Points on a hilly landscape, in no order, each with its height.
From any point a ball rolls to the lowest of the 2 points nearest to it. It stops when none of these is lower. Distance is the straight distance between rows; heights are no part of it.
gal: [102 157 102  46 156  93 150 175  82  95 117  94 152 127 169 136 160  99
 124 136  96  77 155  59 142 131 169 150 120 138 138 127 122]  height 377
nevo: [179 148 145 145 117 125 172  77 122 104 145 126 150 114 138 100 123 174
 103 135 137 172 139 130 103  89 134 135 102 107 146 125 124]  height 296
fufu: [142  87 216 175 120 142 153  98 110  77 117 135 126 158 132 136 108 148
 155 149 116 114 175 130  83 180 144 150 104 134 114 144  79]  height 797
nufo: [146  94 174 169  99 152 127  76 123 115 133 166 156 103 153  99 105 175
 108 135 135 168 165 166 106 123 162 130 123 123 168 125  76]  height 400
sezaf: [179 123 163 149 116 137 127 159 121 149 134 117 119  87 134 164 127 124
 147 113 126 174 132 107  74  82 136 135 151 117 140 135 203]  height 789
rimas: [ 84 115 121 134 118 143 124  96 143 189  89 177 142 128  74 148 161  93
 185  97 110 138  96 156 158 146  82  49 197 137 135 152 142]  height 678
mub: [ 69 158 147 149 148 115 150  63 148 139 126 136 182 117  92  89 115 199
 122  88 153 129  78 161 132 103  99 146 141  90 110 144 105]  height 204
bov: [123  62 195 123 125 106 118 145 118  60 109 139 137 155 153 153 141 107
 147 134  95 100 170  77  80 140 124 129 139 157 119 160  65]  height 184
vanu: [100 172 142 119 141 122 150  82 125  89 178 151 184 140 117  85 139 188
  63 131 133 101 133 118 122 105 109 117 102 112 115 141  71]  height 279
lanif: [ 83 157 129 125 109 113 168  82  93 123 202 153 153 158  86 117  80 156
 110  95 132  95 139 117  91 143 144 120 134 127  95 150 171]  height 708
Sol: [ 45 114 153  95 151 118 123 117 124 112 167 194 211 128 120 125 137 157
  99  87  99  83 140 112 132 126 129  85 166 142 145 184  58]  height 662
dib: [178 111 181 180 123 135 110 120 135  94 135 110  77 165 171 136 105 132
  88 181 139 143 162 137  90 141 128 155  80 145 133 100  64]  height 675
rukor: [199 109 144 123 106 113 118 161 125  74  90  94  60 109 134 149 169 101
 136 164 119 139 132  68 103 103  77 128 126  84  95 103 181]  height 712
zes: [125 140 116 122 113 112 166  96 135 106 183 164 130 127  99 136  72 148
  68  43 142 121 108  74  61  85 117  83 154 115 113 155 184]  height 546
zisi: [104 137 108 104 168 124 117 163 147 144  92 107 179  99 134 142 165 123
 157 109 106 157  92 136 144  71 132 108 157 123 142 148 105]  height 593
melal: [ 98 155  95 122 104 116 109 123 113 135 219 146 120 171 153 121  58 132
  35 100 152 103 140 127  91 141 141 133 108 184 129 132 135]  height 743
sopun: [180 138 130 174  98 157 179  74 108 154  95 124 112  96 113 106 132 146
 151 151 141 156 101 177 135 150 140 155 127  77 139 107 200]  height 479
Sabo: [105 107  80 108 146 125  97 170 162 146 114 116 107 147 123 137 151 101
 156 146 120 115 111 150 192 137 105 140 127 159 132 122  78]  height 439
zus: [101 130 117 147 114 146 157  59 127 117  88 154 154 109 134  69 146 161
 128 163 121 139 130 207 178 170 180 145 127 103 166 116  76]  height 757
nava: [171 149 141 142 129 137 129 127 107 142 127 106 130  94 212 118 110 154
 100 167 155 175 136 145 123  94 205 177 103 123 171  83 141]  height 541
Nobo: [156 144  60 140  87 160 102 109 146 158 140 171 126 115  70 101 129 130
 111 113 147 165 107 145 151  89  75  72 146 133 121 125 153]  height 509
bel: [168 188  72  94 122 126 175 121  90 108  79  95 121 116  96 105 172 109
 136 143 104 124 122  84 143 110 121 110 121  94  92 102 173]  height 633
tipe: [142 184  80  90 167 103 105 170 149 126 121  73 122 135 147 128 140 122
  74 127 140 139  84 103 117  78 105 146 106 133  96 117 108]  height 706
Favi: [175 116 121 113 114 129  83 191 132  98  85  89  64 103 150 143 170 106
 139 182 130 122 142  80 135 127  94 125 120  96 120  82 163]  height 691
dufu: [114 172 120  87 175 107 147 156 129 102 113  94 115 164 148 130 144 139
 123 179 137  83 132 105 166 158 136 188  80 130 111  94  66]  height 503
bok: [ 76  96 105 108  94 122  97 146 106 135 186 172 131 133 121 137  78  95
 105  60 124 104 138 127 111 146 146  88 171 189 132 171 157]  height 693
gera: [128 116 128 116 130 111 123 139 126 107 118 136 134 122 132 132 144 110
 143 131  88 126 156 112 115 122 129 117 132 144 130 137 109]  height 716
vozaf: [ 61 153 175 138 137 114 159  82  97 140 198 157 185 143 126 107  99 181
 104 101 140  87 135 132 108 142 152 146 128 126 114 162 140]  height 677
Gop: [172 150 109 115 137 159 113 165 150 142 100  97 155  81 160 119 165 147
 113 156 137 206 127 153 156  55 174 126 130 116 156  95 132]  height 600
galud: [103 110 126 104 145 143 138 129 105 145 105 124 148 111 161 141 140 115
 168 152 108 122 159 153 180 163 189 156 127 144 176 126  97]  height 680
rez: [134 145  86 140 138 163 148  83 129 132  90 123 130 111 116  80 151 137
 139 167 126 141 116 192 176 164 146 132 106  98 133 108 112]  height 730
buv: [ 88 133  72 113 136 135 118 124 138 170 118 132 139 136  90 128 149 106
 162 127 119 125 101 169 195 140 105 108 144 164 129 142 115]  height 397
Vozad: [130 176  47  81 124 130 141 136 112 120 113 115 158 119 123  90 162 111
 109 134 115 138 134 137 171 100 152  98 112 135 124 103 124]  height 228
Vetuk: [215 158 102 159  99 147 145 123 105 153 170 114  90 119 135 119 105 140
 106 158 161 157 131 136 119 122 144 162  87 129 134  93 195]  height 560
Vob: [156 116  89 147 102 135  83 139 154 128 140 138  69 143 119 103 120 110
 102 161 149 135 128 158 145 149  97 111 101 158 112 115  99]  height 606
vuno: [176 121 140 112 125 144  75 213 148 122  87  90  81  81 155 174 166 115
 171 190 120 123 138 103 125 130 111 122 125  97 148  71 168]  height 672
Kovek: [113 103 150 150 107 122 120 115 146 166 105 171  93 164  72 153 130  85
 189 124 130  85 116 132 144 176  66 100 170 136  94 153 168]  height 771
retef: [145 138 153 101 141 114  88 194 122 109 144 119 137 126 230 168 115 112
  57 102 121 137 138  82  71  77 164 136 133 169 156 141 114]  height 842
luga: [151 132 146 128 124 115 157 141 102 128 137 133 129 114 119 140 118 104
 140  85 112 141 138  89  76  91 142 112 151 125 128 157 191]  height 772
budo: [142  65 156 155 108 124  89 161 163 116 104 146  91 129 115 149 137  95
 172 129 116 121 124 121 114 130  71  96 160 130 115 150 133]  height 643
mefol: [ 70 105 103  98 117 121 113 141 130 121 152 166 122 114 129 146  89  94
 107  22 122  94 108  93 106 123 129  70 198 153 111 182 178]  height 722
Pabar: [154  87 131 135 109 132  95 160 122 131 106 145 100 108 127 136 143  93
 160 152 113 124 147 138 120 143 112 111 136 141 132 130 146]  height 683
vusir: [158  76 143 133  72 122 114 111 127  71 169 170 116 121 139 130  99 135
  60  76 130 154 155  75  41 102 100  86 162 154 134 155 128]  height 117
Rupe: [213 112 134 151  81 155 123 140 113 161 152 163 116 110 124 150 113 124
 154 135 148 162 145 133  90 121 137 122 139 131 148 118 226]  height 746
zumib: [115 151 116 133 120 124 159 107  82 157 166 121 159 127 142 104  89 142
 110 101 151 138 134 151 127 125 196 150 108 138 145 120 185]  height 583
toma: [169 107 177 139 138 154 111 189 122 122  95  82  83  69 164 181 150 116
 172 180 116 138 168  94  99 131 153 149 124 105 167  80 158]  height 649
fud: [102 127 137 138 115 131 103 100 133 122 207 164 153 141 132 107  86 175
  31 111 147 135 157 132  90 105 122 110 109 158 153 130  75]  height 354
pulo: [152  99 132 162 105 136  96 115 168 123 152 154 112 120 103 115 106 149
  84 101 144 181 127 125  82  85  78  91 136 142 137 141 105]  height 276
Giron: [141 101 174 143 156 104  84 170 149 103 127  97 106 147 193 166 113 120
 107 141 125 128 144 101  75 105 111 150 106 149 145 123  75]  height 671
pobu: [137 117 110  89 124 102  81 176 131  94 131 114 111 122 188 139 130  88
  66 100 113 135 129  84 101 103 131 129 144 151 124 142 131]  height 830
Revin: [102 128  88  89 130 124 104 173 153 133  91 138 146  95 125 150 148  87
 141  60 111 136  82  98 135  73 114  74 203 123 118 173 153]  height 768
Rir: [113 104 173 166  98 128 138  67 128 103 169 173 122 149  66 116  85 173
 108 112 126 134 160 130  73 139  99 112 128 128 109 149  98]  height 496
mur: [ 98 135 120 104 177 133 165 121 136 131  46 101 173 125 116 145 207 120
 191 127  93 133 107 140 177 126 127 123 135  88 141 120  87]  height 648
dazun: [111  42 150 106 122 105 110 141 137  44  91 141 116 157 147 134 174  88
 149 125  84 102 171  77 132 155 102 120 150 136 112 141  60]  height 230
vad: [195 129 157 177 132 157 126 147 138 122 110  87  67 115 142 130 123 137
 136 199 150 147 123 146 117 145 135 167  70  87 135  84 137]  height 609
rav: [112 109 139 132 131 153 117 123  95 145 136 145 152 117 193 119 101 120
 130 153 130 137 163 164 164 154 215 158 114 156 172 110  79]  height 665
Kugum: [ 94 135  81  79 150  97 137 133 135  93  86 108 125 135 117 128 157  74
 140  86 107 101  98  63 140 116 100 124 178 105  69 162 155]  height 819
zin: [ 99  99 139 133 117 145 103 127  92 171 152 134 169 102 201 118  92 122
 126 109 144 149 149 178 152 123 225 143 140 171 194 127 130]  height 651
peb: [108 122 156 173  99 131 172  46 117 137 116 157 139 104 112  85  97 183
 136 120 137 143 127 187 118 147 148 155 138 105 146 127 143]  height 190
kanog: [124 178  61  77 113 109 149 114 107  84 138 126 159 136 115  80 149 128
  85 115 105 119 134 103 143  95 138  91 120 125 107 117 124]  height 177
paga: [130 153  54  75 135 157 109 163 119 154  88 116 174  90 142 121 183 112
 129 136 117 164 126 157 199  88 168  89 149 148 158 103 120]  height 284
tum: [ 91  98 156 126 162 121 112 146 143 157 130 121 145 119 155 156 121 119
 170 116 125 126 129 155 150 134 155 158 133 159 164 155  88]  height 698
Nisi: [150 135 175 141 169 118 102 159 154 131 133 101 142 123 186 150 121 148
  91 128 139 166 118 126  81  61 126 144 103 130 148 132  92]  height 687
Sor: [103  88 116  89 107 118 103 155 110 162 100 163 120 126 121 174 160  59
 197 109 103  90 113 106 156 162 104 103 197 150 137 160 181]  height 625
Kulez: [123 145 116 156 125 134 121 113 160 151 149 129  99 149  86 107 101 130
 123 138 151 136 117 164 140 145  97 133 102 145  97 135 119]  height 562
Gukov: [ 94 147  80  80 126  99 144 159  94  99 183 130 127 149 155 131  97  79
  70  54 134  88 112  91 100 126 169 104 141 149 108 145 200]  height 423
Varur: [ 80 133 182 131 174  98 152 138 141 141 142 125 147 157 120 163 106 131
 175  97 121  88 104 116 108 141 124 168 143 133 113 180 121]  height 725
pilu: [116 189 107  88 177 102 116 164 129 141 151  85 161 131 162 133 123 135
  85 109 138 121  92 113 115  87 139 156 106 133 122 134 105]  height 692
rad: [137 119 101  86 116 126  85 203 143 129  98 131 117  90 148 157 161  76
 134 101 120 140 100  89 131  83 120  93 190 127 111 152 199]  height 793
kizof: [151 134 167 143 154  83 139 134 154  72 123  96  89 178 117 127 130 143
 114 164 122 107 129  94  97 137  82 149  85 121  81 118  81]  height 411
pasa: [156 147 134 140 127 127 159 123 108 102 117 116  63 159  89 120 123 117
 138 191 123  93 162 123 142 215 135 166  84 125  82  98 134]  height 506
falor: [ 87  92 154 161 138 135 109 109 179 112 134 153 137 173 115 123 115 160
 140 146 126 119 142 176 173 182 127 121 115 144 123 135  23]  height 566
nanib: [126 138  78 131  95 135 137  91 127 143 206 159 130 139  83 103  77 144
  72  98 167 151 129 131 117 112 129  99 119 149 136 121 175]  height 453
deti: [127 121 107 146 127 157 126  90 160 140  67 151 142 115  68 109 177 133
 156 133 119 166 108 170 158 133  75  56 140  94 128 123 100]  height 530
gar: [175 152  95 139  91 127 148 123  82 147 186 126  89 144 109 107  96 107
 103 137 149 123 149 124 111 155 143 150  97 146 112 103 204]  height 524
Dasar: [107 155  90  49 143  90 144 169  93  95 130 108 149 127 163 135 133  93
 101  81 112  91 118  64 113 108 167 125 144 135 114 149 171]  height 399
Pifep: [124  54 153 144 133  95 101 174 174  87 105 106  76 172 113 158 139 101
 171 127 114  97 121  93 129 153  68 136 151 124  98 136 106]  height 601
Gomek: [159 167 120 118 137 148 173 107  92  94  97 109 105 124 123 101 133 124
 134 194 116 107 168 128 149 193 179 163  81  99 125  92 120]  height 540
pep: [122  97 177 144 167  90 151 180 181 116  89  70  93 193 110 171 131 145
 181 141 111  91 124 103 157 169 101 174 111  90 106 110  68]  height 551
dak: [154 139 132 139 104 126 158 110  68 140 184 128 135 136 144 118  86 130
 114 110 143 129 159 120  89 124 187 151 106 146 143 121 201]  height 561
vilus: [155 134  81 120  98 157 105 141 114 176 122 161 148 109 121 120 147 103
 154 131 133 147 133 173 169 130 136  75 142 138 146 119 184]  height 647
fupim: [108 108  85 113  82 131  94 142  98 166 159 174 127 123 104 127 104  83
 136  77 136 106 131 133 134 142 140  73 177 169 140 149 208]  height 650
nuzig: [103 136 191 139 184  98 141 136 141 132 127 104 155 134 133 148 110 152
 153 101 136 119  96 113  85  99 108 165 124 110 113 173 124]  height 740
doru: [120 151 157 153 108 122 147  73  93 130 169 147 162 124 189  75  86 197
  78 131 164 124 121 155 122 115 188 177 106 140 164 105 123]  height 449
zuv: [103 152  91  97 177 137 154 135 122 149  72  86 144 129 109 147 185 121
 189 150 105 110 113 141 201 152 132 153 115 105 144 102  98]  height 673
Tolu: [179 142 172 146 157 109 119 152 166 132 130  77 125 108 162 160 125 151
 111 122 140 187 103 110  65  44 114 152 107 102 135 124 136]  height 704
Ves: [114 164 159 141 121 131 141  77 118 100 213 160 172 152 132  80 116 189
  32 141 137 106 151 115 104 112 122 128  98 132 126 129  84]  height 313
buf: [ 79  93 174 138 152 124 121 105 163 107 121 155 171 154 135 122 140 158
 148 136 116 113 142 159 152 147 129 125 120 132 132 147  33]  height 598
vetes: [165 149 127 150 108 147 163  98 105 140 104 111 128  87 161  99 129 159
 131 149 146 161 122 170 135 123 190 169 108 101 168  99 169]  height 521
banuv: [176 192  78 111 136 134 170 122  97 133 111  80 121 114 103  99 146 132
 122 158 136 143 123 118 135 111 145 149  92  97 105  88 167]  height 592
kap: [108 155 108 115 135 125 171 108  72 161 135 113 149 128 118 114 123 110
 154 130 123 104 150 149 149 169 188 153 113 132 135 119 180]  height 612
tef: [150 124  73  77 112 121  76 202 124 126 135 105 102 109 173 133 140  80
  83 107 138 134 114  90 134 104 124 121 155 145 115 127 183]  height 815
sus: [135 178  99  85 124 105 140 104 133  67 156 134 170 143 132  75 150 159
  52 130 118 121 128  96 113  82 105 100 100 117 111 129  82]  height 232
beli: [166 132  81 161  97 176 104 104 156 165 128 161 120 113  79  94 126 144
 118 137 161 164 118 188 160 117  80  81 121 120 126 112 131]  height 591
dukaz: [125 125 130 112 114 111 151 122  90 102 138 145 138 131 123 120 125 107
 137 110  93 116 168  99  89 130 147 113 141 141 122 148 155]  height 744
mota: [149 128 129 151 129 158  94 149 130 176 108  99 109  76 195 127 110 135
 117 173 157 168 112 185 158 114 193 178 109 132 180  87 126]  height 555
zota: [123 141 103 131 132 131 151  91 155 105  89 136 150 122  83  94 162 143
 140 133 102 154 123 150 151 109  82  79 125  98 113 128  88]  height 447
ruk: [132 136  68 113  89 141  95 122 129 165 134 168 128 121  89 111 134  97
 131 109 139 126 113 146 158 123  90  64 161 144 120 136 178]  height 586
nosa: [ 66 150 158 122 150 123 153  59 130 115 131 165 210 116  73  97 137 191
 115  93 121 123 114 131 119  98  90  88 145  82 114 162  89]  height 285
bep: [156 171  56  95 127 114 107 155 134 104 108  89  98 129 125 104 147 105
  98 140 137 139 103  99 134 107  90 141 112 127  79 103 145]  height 703
kan: [131 112 118 140 115 157 133 100 148 161  65 170 131 126  81 123 188  99
 179 143 112 135 111 169 166 165  91  58 155 105 133 119 128]  height 604
leri: [181 140 178 138 150  99 173 109 142  71 121  98 118 149 117 115 135 151
 123 160 122 125 132 110  84 108  91 138  82  88  95 121  89]  height 378
dava: [123 138  91 131 101 130 140 115 126 135 190 160 132 130 101 131  74 134
  76  52 149 145 114  95  92  97 129  87 148 142 130 143 192]  height 508
posi: [111 135  77  77 110 117 157 130  79  94 124 122 117 149 134 106 144  88
 123 163  92  81 179 101 159 183 165 138 118 151 106 107 122]  height 329
kupa: [160  85 170 184 147 115  81 169 170 110 123  87  68 176 167 154 105 124
  96 168 132 122 133 124  93 127  89 148  94 141 128 101  66]  height 654
mupan: [109 156 146  91 175 120 154 137  88 129 133 108 155 133 179 128 137 147
 130 173 130  88 143 110 157 156 189 196  89 131 138 105  91]  height 488
fusa: [199 135 146 159 110 158 139 127 100 139 132 106  63 115 138 118 107 136
 120 188 157 143 151 137 109 170 148 178  80 116 133  94 171]  height 587
logaf: [143 133  98 131 160 142  68 204 174 152 106  70  94 108 155 162 150 120
 134 162 140 146  99 129 153  96 109 147 106 125 137  83 105]  height 483
gudu: [144  65 203 205 126 141 146  91 153 109  91 133 126 109 127 124 132 167
 160 137 129 172 127 172  99 119 118 125 129  85 153 133 105]  height 295
Lepe: [139 145  97 132 134 162  97 167 130 183 112  90 137  82 176 126 134 139
 134 145 158 180 101 173 169  88 180 160 123 134 155 104 148]  height 570
fofa: [123 113 130 152 152 144 116 157 166 176  89 105  94 149  83 171 147 108
 201 137 140 108  78 156 175 147  71 136 134 105 109 118 142]  height 831
Miv: [170 146 118 122 109 153 144 118 107 163  76 153  98 125  87 145 160  93
 194 173 134  98 122 148 148 193 103 110 138  87 121 112 197]  height 362
rezud: [154 101 126 162 125 117  72 168 165 112 120 103  51 168 145 127 123 108
  98 174 145 123 131 133 134 148  81 138  92 150 108 103  86]  height 636
Bude: [164  91 178 177 146 157 105 172 143 129 105  80  71 114 160 170 121 123
 156 189 140 134 137 128 114 160 142 166  99 103 152  88 126]  height 629
napu: [ 98 145 125 124 140 132 137  78 157  97 107 150 192 117  85  95 154 173
 105 105 116 149 121 140 129  83  86  69 128  94 129 146  61]  height 364
rebuf: [142 125 135 157 110 136  92 124 106 149 175 136 126 143 187 128  78 122
  76 135 145 151 168 142 105 133 168 141 101 187 151 118  94]  height 707
Zipib: [122 128 162 148 101 141 124  84 100 129 169 169 181 115 178  86  90 193
  69 116 164 151 146 152 117  98 186 138 121 139 182 115 103]  height 433
defeb: [ 66 146 100  74 149  87 144 123 134 108 123 125 135 157 107 141 145  92
 144  89  91  73 103  80 144 146 111 138 163 131  83 161 130]  height 802
fedaf: [162 166 185 137 170  95 150 147 139 132 132  82 132 118 146 155 117 150
 124 104 135 142  88  92  55  68 120 172 116  88 114 148 151]  height 721
vule: [129 117 134 113 153 109 144 184 173  97  89  69  76 182 111 153 147 132
 171 168 115  82 122  95 176 184 107 167  97 104 116  89  75]  height 534
gogef: [115 131  97  62 117 115 150 146  60  89 125 131 148 132 163 111 150  89
 123 150  84  89 197  92 146 153 195 127 116 150 138 108 128]  height 353
lav: [ 74 121 157 100 180 105 141 153 132 157 135 106 142 148 133 181 124 122
 184  93 118  95 100 125 148 139 134 185 140 147 136 167 117]  height 713
Bap: [ 97 132 110 147 134 130 101 122 142 178 173 125 125 122 121 115  83 130
 115 110 150 143 118 170 133 135 131 133 121 169 132 141 130]  height 602
lilug: [ 94 139 149  99 147 114 170 129  65 152 136 111 137 136 130 151 110 115
 176 132 116  82 161 122 139 195 182 183 129 145 128 143 175]  height 635
Botok: [144 129  95 151  98 130 127  76 138 139 195 147 136 136 113  98  77 172
  50 117 167 173 135 148 110 105 119 114 107 147 152 114 115]  height 401
lom: [ 80 113 124 121 137 132  90 145 123 187 176 129 161 112 162 141  77 124
 120  81 152 144 115 171 136 115 180 138 142 172 171 156 139]  height 632
nubeg: [164 172 101 100 135 144 167 129  83 113 104  96 118 101 138 104 146 124
 126 177 120 134 166 115 143 138 175 149  86 105 136  82 149]  height 563
neti: [ 73 144 111 136 109 118 151  87 114 150 158 152 130 145  76 116  90 113
 137  97 121  99 135 131 123 158 121 106 150 144  95 156 161]  height 749
Nuro: [130  65 186 195 116 143 103  90 158 120 122 148 136 103 154 111  98 181
 121 127 153 181 141 186 109 111 135 127 126 123 172 128  66]  height 363
korok: [161 157 131 149 122 160 169  97  99 170  83 123 117 102  98 125 155 119
 182 158 137 137 116 145 142 164 132 133 129  76 120 111 208]  height 426
tir: [134 153 118 128 156 139 128 147 136 170  84  88 149  94 122 153 161 127
 173 124 126 158  85 140 143  86 133 145 149  96 124 119 158]  height 554
bize: [135 131 151 130 159 154 115 176 145 170  84  70 124  73 146 181 152 133
 193 153 132 149 102 135 145 110 135 161 139  95 152  99 172]  height 525
nutu: [109 156  59 105 115 140 125 113 110 174 104 144 118 140  78 124 156  89
 165 146 121  96  96 158 197 180 103 103 147 147  99 119 148]  height 344
Fevir: [108 114 128 112 153 144 109 166 135 202  78 106 133 112 114 212 189  92
 225 124 108 128  74 127 169 120  96 114 179 112 151 125 161]  height 572
fase: [103 119 124  96 177 114 139 150 153 125  66 109 174 115 122 157 190 114
 183 105  83 141 110 117 156  89 107 106 151 111 152 147  83]  height 620
lon: [135 152  58  80 123 112 135 135 118  85  86 102 109 122 101  96 167  88
 125 130 121 108 114  76 160 121  92 128 142 103  68 114 156]  height 674
Firul: [151 143  63 115  79 120 105 133  99 128 185 128  89 152 134  92 101  96
  67 119 150 126 133 110 125 135 129 122 119 170 107 103 178]  height 484
kif: [113 171 130 114 150 118 176 109 128 134 145 134 160 125  99 136  90 145
 119  41 136 117  83  81  75  73 127 104 157  94 117 171 176]  height 585
Lisob: [200 134  85 158  95 185  99 114 153 159 124 148 117  96 114  95 141 141
 122 158 166 182 108 196 154 115 111 109 109 101 149  98 147]  height 653
Pipab: [129 163 149 149 175  95 144 137 153 127 125  76 104 169 120 134 108 143
 137 150 148 118 103 129 112 138  99 182  80 114  85 120 109]  height 445
did: [123 118  90 144  98 137 104 103 168 116 134 166 119 118  59  97 121 135
  90  91 142 167 109 128 122  94  55  57 144 118 110 137 108]  height 392
zerug: [115  97 163 139 176 104 130 175 173 117  96  84 106 153 113 181 133 119
 188 129 107 105 117  99 127 124  91 151 129 100 118 129  99]  height 573
let: [112 102 165 174 110 118 143  70 155 108 137 167  98 152  46 118  92 145
 135 110 120 128 140 125 103 144  71  98 140 123  90 159 114]  height 422
tanu: [ 43 121 177 128 147 136 127 100 131 105 168 187 202 143 123 110 143 182
 100 126 114  89 148 138 150 147 133 114 138 136 132 164  44]  height 634
rerek: [149 174 130 139 155 118 165 131 124 124 128  79  71 150  97 122 117 132
 143 171 138 108 131 113 123 168 123 188  78 117  78 101 142]  height 473
ber: [ 83 121 138 160 141 115 120 104 169 129 156 138 113 168  86 121  94 151
 133 128 138 116 121 164 146 168  95 133 120 152  89 144  82]  height 516
suna: [ 56 124 110 100 129 100 137 113 132 127 146 150 120 163  91 141 122  99
 158  99 101  80 126 116 141 163 108 123 170 163  92 167 124]  height 783
misa: [ 60 137 151 114 150 124 132 103 109 150 180 147 196 127 134 116 107 152
 120  87 128 104 130 145 132 131 159 139 138 136 144 162 116]  height 655
Fam: [100 142 172 160 122 107 178  61 120 129 108 138 163 112 124  87 106 206
 137 116 150 128  88 174 112 120 138 170 131  99 128 134 133]  height 140
fom: [180 121 143 157 102 153 107  98 122 105 159 144 113 138 178 114  99 129
  68 166 136 156 166 139 102 124 142 136  87 166 146 108  68]  height 690
pup: [ 66 153 151 120 153 126 151 102 133 136 171 166 179 123  96 136  84 166
 101  44 134  97 100 106  90 106 114 101 162 109 122 189 131]  height 619
dafum: [128 110 187 138 117 127 165  98  83 102 139 150 145 137 128 130 118 130
 156 134  96 102 178 116  82 167 162 143 116 141 124 150 119]  height 773
baki: [104 145 190 151 131 121 145 100  97 132 153 139 165 130 194  88 106 186
 101 153 163  87 117 152 132 142 188 203 104 137 140 119  92]  height 465
moreb: [154  89 147 131  66 123  98 110 109  64 165 152 108 154 162 123 102 126
  55 112 128 137 169  84  48 129 109 113 132 166 125 139  96]  height 57
Silib: [121 127 140 165  92 142 179  51  97 148 138 160 149 115  99 105 108 151
 138 102 133 158 149 153 128 155 148 119 138 112 151 130 180]  height 259
fodi: [ 35 121 138 116 150 118 112 115 148 124 161 184 168 120  78 140 108 162
  86  72 127  96 120 121 113 122  93  85 168 137 121 188  77]  height 657
Pel: [184 127 158 152 127 128 162  93 138  88 126 116 125 120 122  96 140 154
 120 157 128 162 139 140  99 105 113 132  88  94 122 129  97]  height 336
rade: [ 98 146 172 127 149 117 147 125  78 144 145 122 156 135 195 118 107 157
 116 164 151  83 132 137 151 165 209 218 102 147 145 117 106]  height 476
tula: [145 158 154 100 158 123 107 176 121 130 167 122 179 127 221 142 116 138
  49 102 134 150 133 103  96  55 184 126 119 162 170 134 113]  height 851
nug: [198 137 110 120 124 149 113 154 159 122 109 100 120  89 150 118 157 140
  99 165 125 194 137 132 134  66 141 111 112 120 142  93 121]  height 626
Fimes: [116 110 141 158 134 114 115 142 169 153 103 122  70 171  67 158 124  95
 190 120 140  87  82 123 154 162  56 130 153 128  75 144 153]  height 803
zos: [185  98 145 155 119 156 104 155 151 136 107 126 112  94 132 141 156 125
 147 163 122 170 132 149 126 100 119 107 121 106 139 119 141]  height 670
nivu: [ 71  98 146 147 124 125 120  93 162 167 111 179 112 162  56 152 133 101
 187 101 119 103 113 148 157 178  69  76 188 144 105 164 129]  height 732
Kig: [ 89 162 116  92 153 105 125 145 116 140 169 121 179 135 148 115 115 133
 106 108 128 110 122 126 118 111 155 130 119 153 135 148 105]  height 676
Lag: [141  75 187 197 129 152 144 106 157 127  83 143 125 127 102 138 147 125
 193 135 112 159 129 159 112 136  95  95 146  86 131 140 127]  height 198
lukes: [131 151  69 123 156 161 146 111 143 139  73 111 133 127  94 106 182 123
 158 165 115 132 103 185 205 162 122 132 111  97 119 102  92]  height 702
nemek: [113  90 135 111 139 120 100 186 139 153  81 135 117 115 126 196 176  74
 204 119  96 112 109 106 150 125 101 110 179 126 140 144 156]  height 599
nisit: [189 127 153 159  96 121 194  51 110 116 170 134 146 116 114 119  96 169
 126 110 150 162 139 104  72 102 133 141 125 108 142 135 185]  height 351
tila: [114  74 166 131  72 123 108 128  96  74 147 163 127 144 142 137 109 106
 113 107 104 113 182  92  61 151 136 115 144 175 123 168  92]  height 122
Veni: [126 102 175 176 135 131 157  82 157 116  91 143 110 140  60 122 127 136
 172 116 111 140 130 136 116 137  69  97 140  97  95 150 125]  height 322
doveg: [ 98 149 143 132 128 119 102 124 106 143 196 137 136 172 167 130  75 139
  70 142 137  97 159 131 111 155 158 163  98 188 128 133  84]  height 724
fiz: [133 138  82 112 108 150 134 117 121 146  95 155  91 148  87 125 162  86
 176 173 120  87 126 154 190 204 106 119 124 129 106 115 142]  height 294
rig: [185 118 108 140  74 160  90 144 118 188 148 167 127 110 122 132 119 113
 155 134 154 150 141 174 130 130 124 102 135 136 152 124 195]  height 697
dip: [113 133  79  93  87 110 125 135  88  98 198 137 107 162 142 113  86  98
  63  71 137 105 133  88 104 135 168 112 127 163 112 128 208]  height 448
vorit: [ 91 118  81  75 121 106 133 134 118  83 120 133 120 153 132 115 157  95
 127 153  94  83 163 109 178 175 131 141 128 149  95 123  93]  height 300
nepu: [108  85 110  81 118  99 114 139 127  52  95 132 115 153 150 114 174  90
 119 151  91  95 177  86 165 173 124 135 128 136 106 118  59]  height 269
lok: [172  67 145 164  80 134 100 117 147 101 167 164  91 112 110 146  98 139
  86  95 144 179 139  97  54 100  83  89 155 154 145 153 127]  height 191
nitok: [134 118 140 131 168 152  78 205 155 172 106  59 109  84 175 185 149 131
 168 150 139 148 115 131 153 111 145 162 118 115 162  89 141]  height 505
nusa: [ 73 109 101  76 131 111 126 148 130 121 112 151 153 108 127 150 134  75
 134  41  91 104  98  89 126 111 123  62 205 141 115 193 150]  height 745
bapi: [107 100 147 123 161 154 119 177 143 180  73  79 115 101 129 212 178 123
 226 141 114 123  92 133 183 150 118 154 153  93 174 104 149]  height 548
lod: [210 105 133 159  98 184 104 125 161 146  85 153 123  84 126 135 171 137
 153 177 138 180 125 179 138 117 115  94 122  75 154 107 158]  height 715
Guta: [127 135 136 115 167  98 122 186 159  99 105  79  72 188 161 154 139 128
 117 183 131  96 134 100 159 161 113 179  83 132 118  86  51]  height 517
Lomer: [175 136 134 155  96 138 203  61  99 136 145 148 149 118  92 114 118 139
 137  95 135 164 133 120 106 112 145 108 144 106 142 126 217]  height 346
lebon: [133 119  82 115 144 138  66 198 158 162 113 103  88 127 148 150 149  97
 142 161 146 127 107 150 181 127 113 138 118 154 137 106  94]  height 461

Where does a ball stop that starts at each point below?
nubeg => nevo
nug => fiz
nivu => Fam
pup => kanog
retef => Nobo
rebuf => ber
nemek => fiz
toma => moreb

Call two points neighbours if one is among the 2 nearest of the other. Go from one point of each pair to the other, from neighbour to neighbour, staying as low as possible. Name the highest point that can't be avoided.
misa, Fam => tipe
nevo, Fam => nisit
ber, kanog => Sol
fiz, kanog => Gop
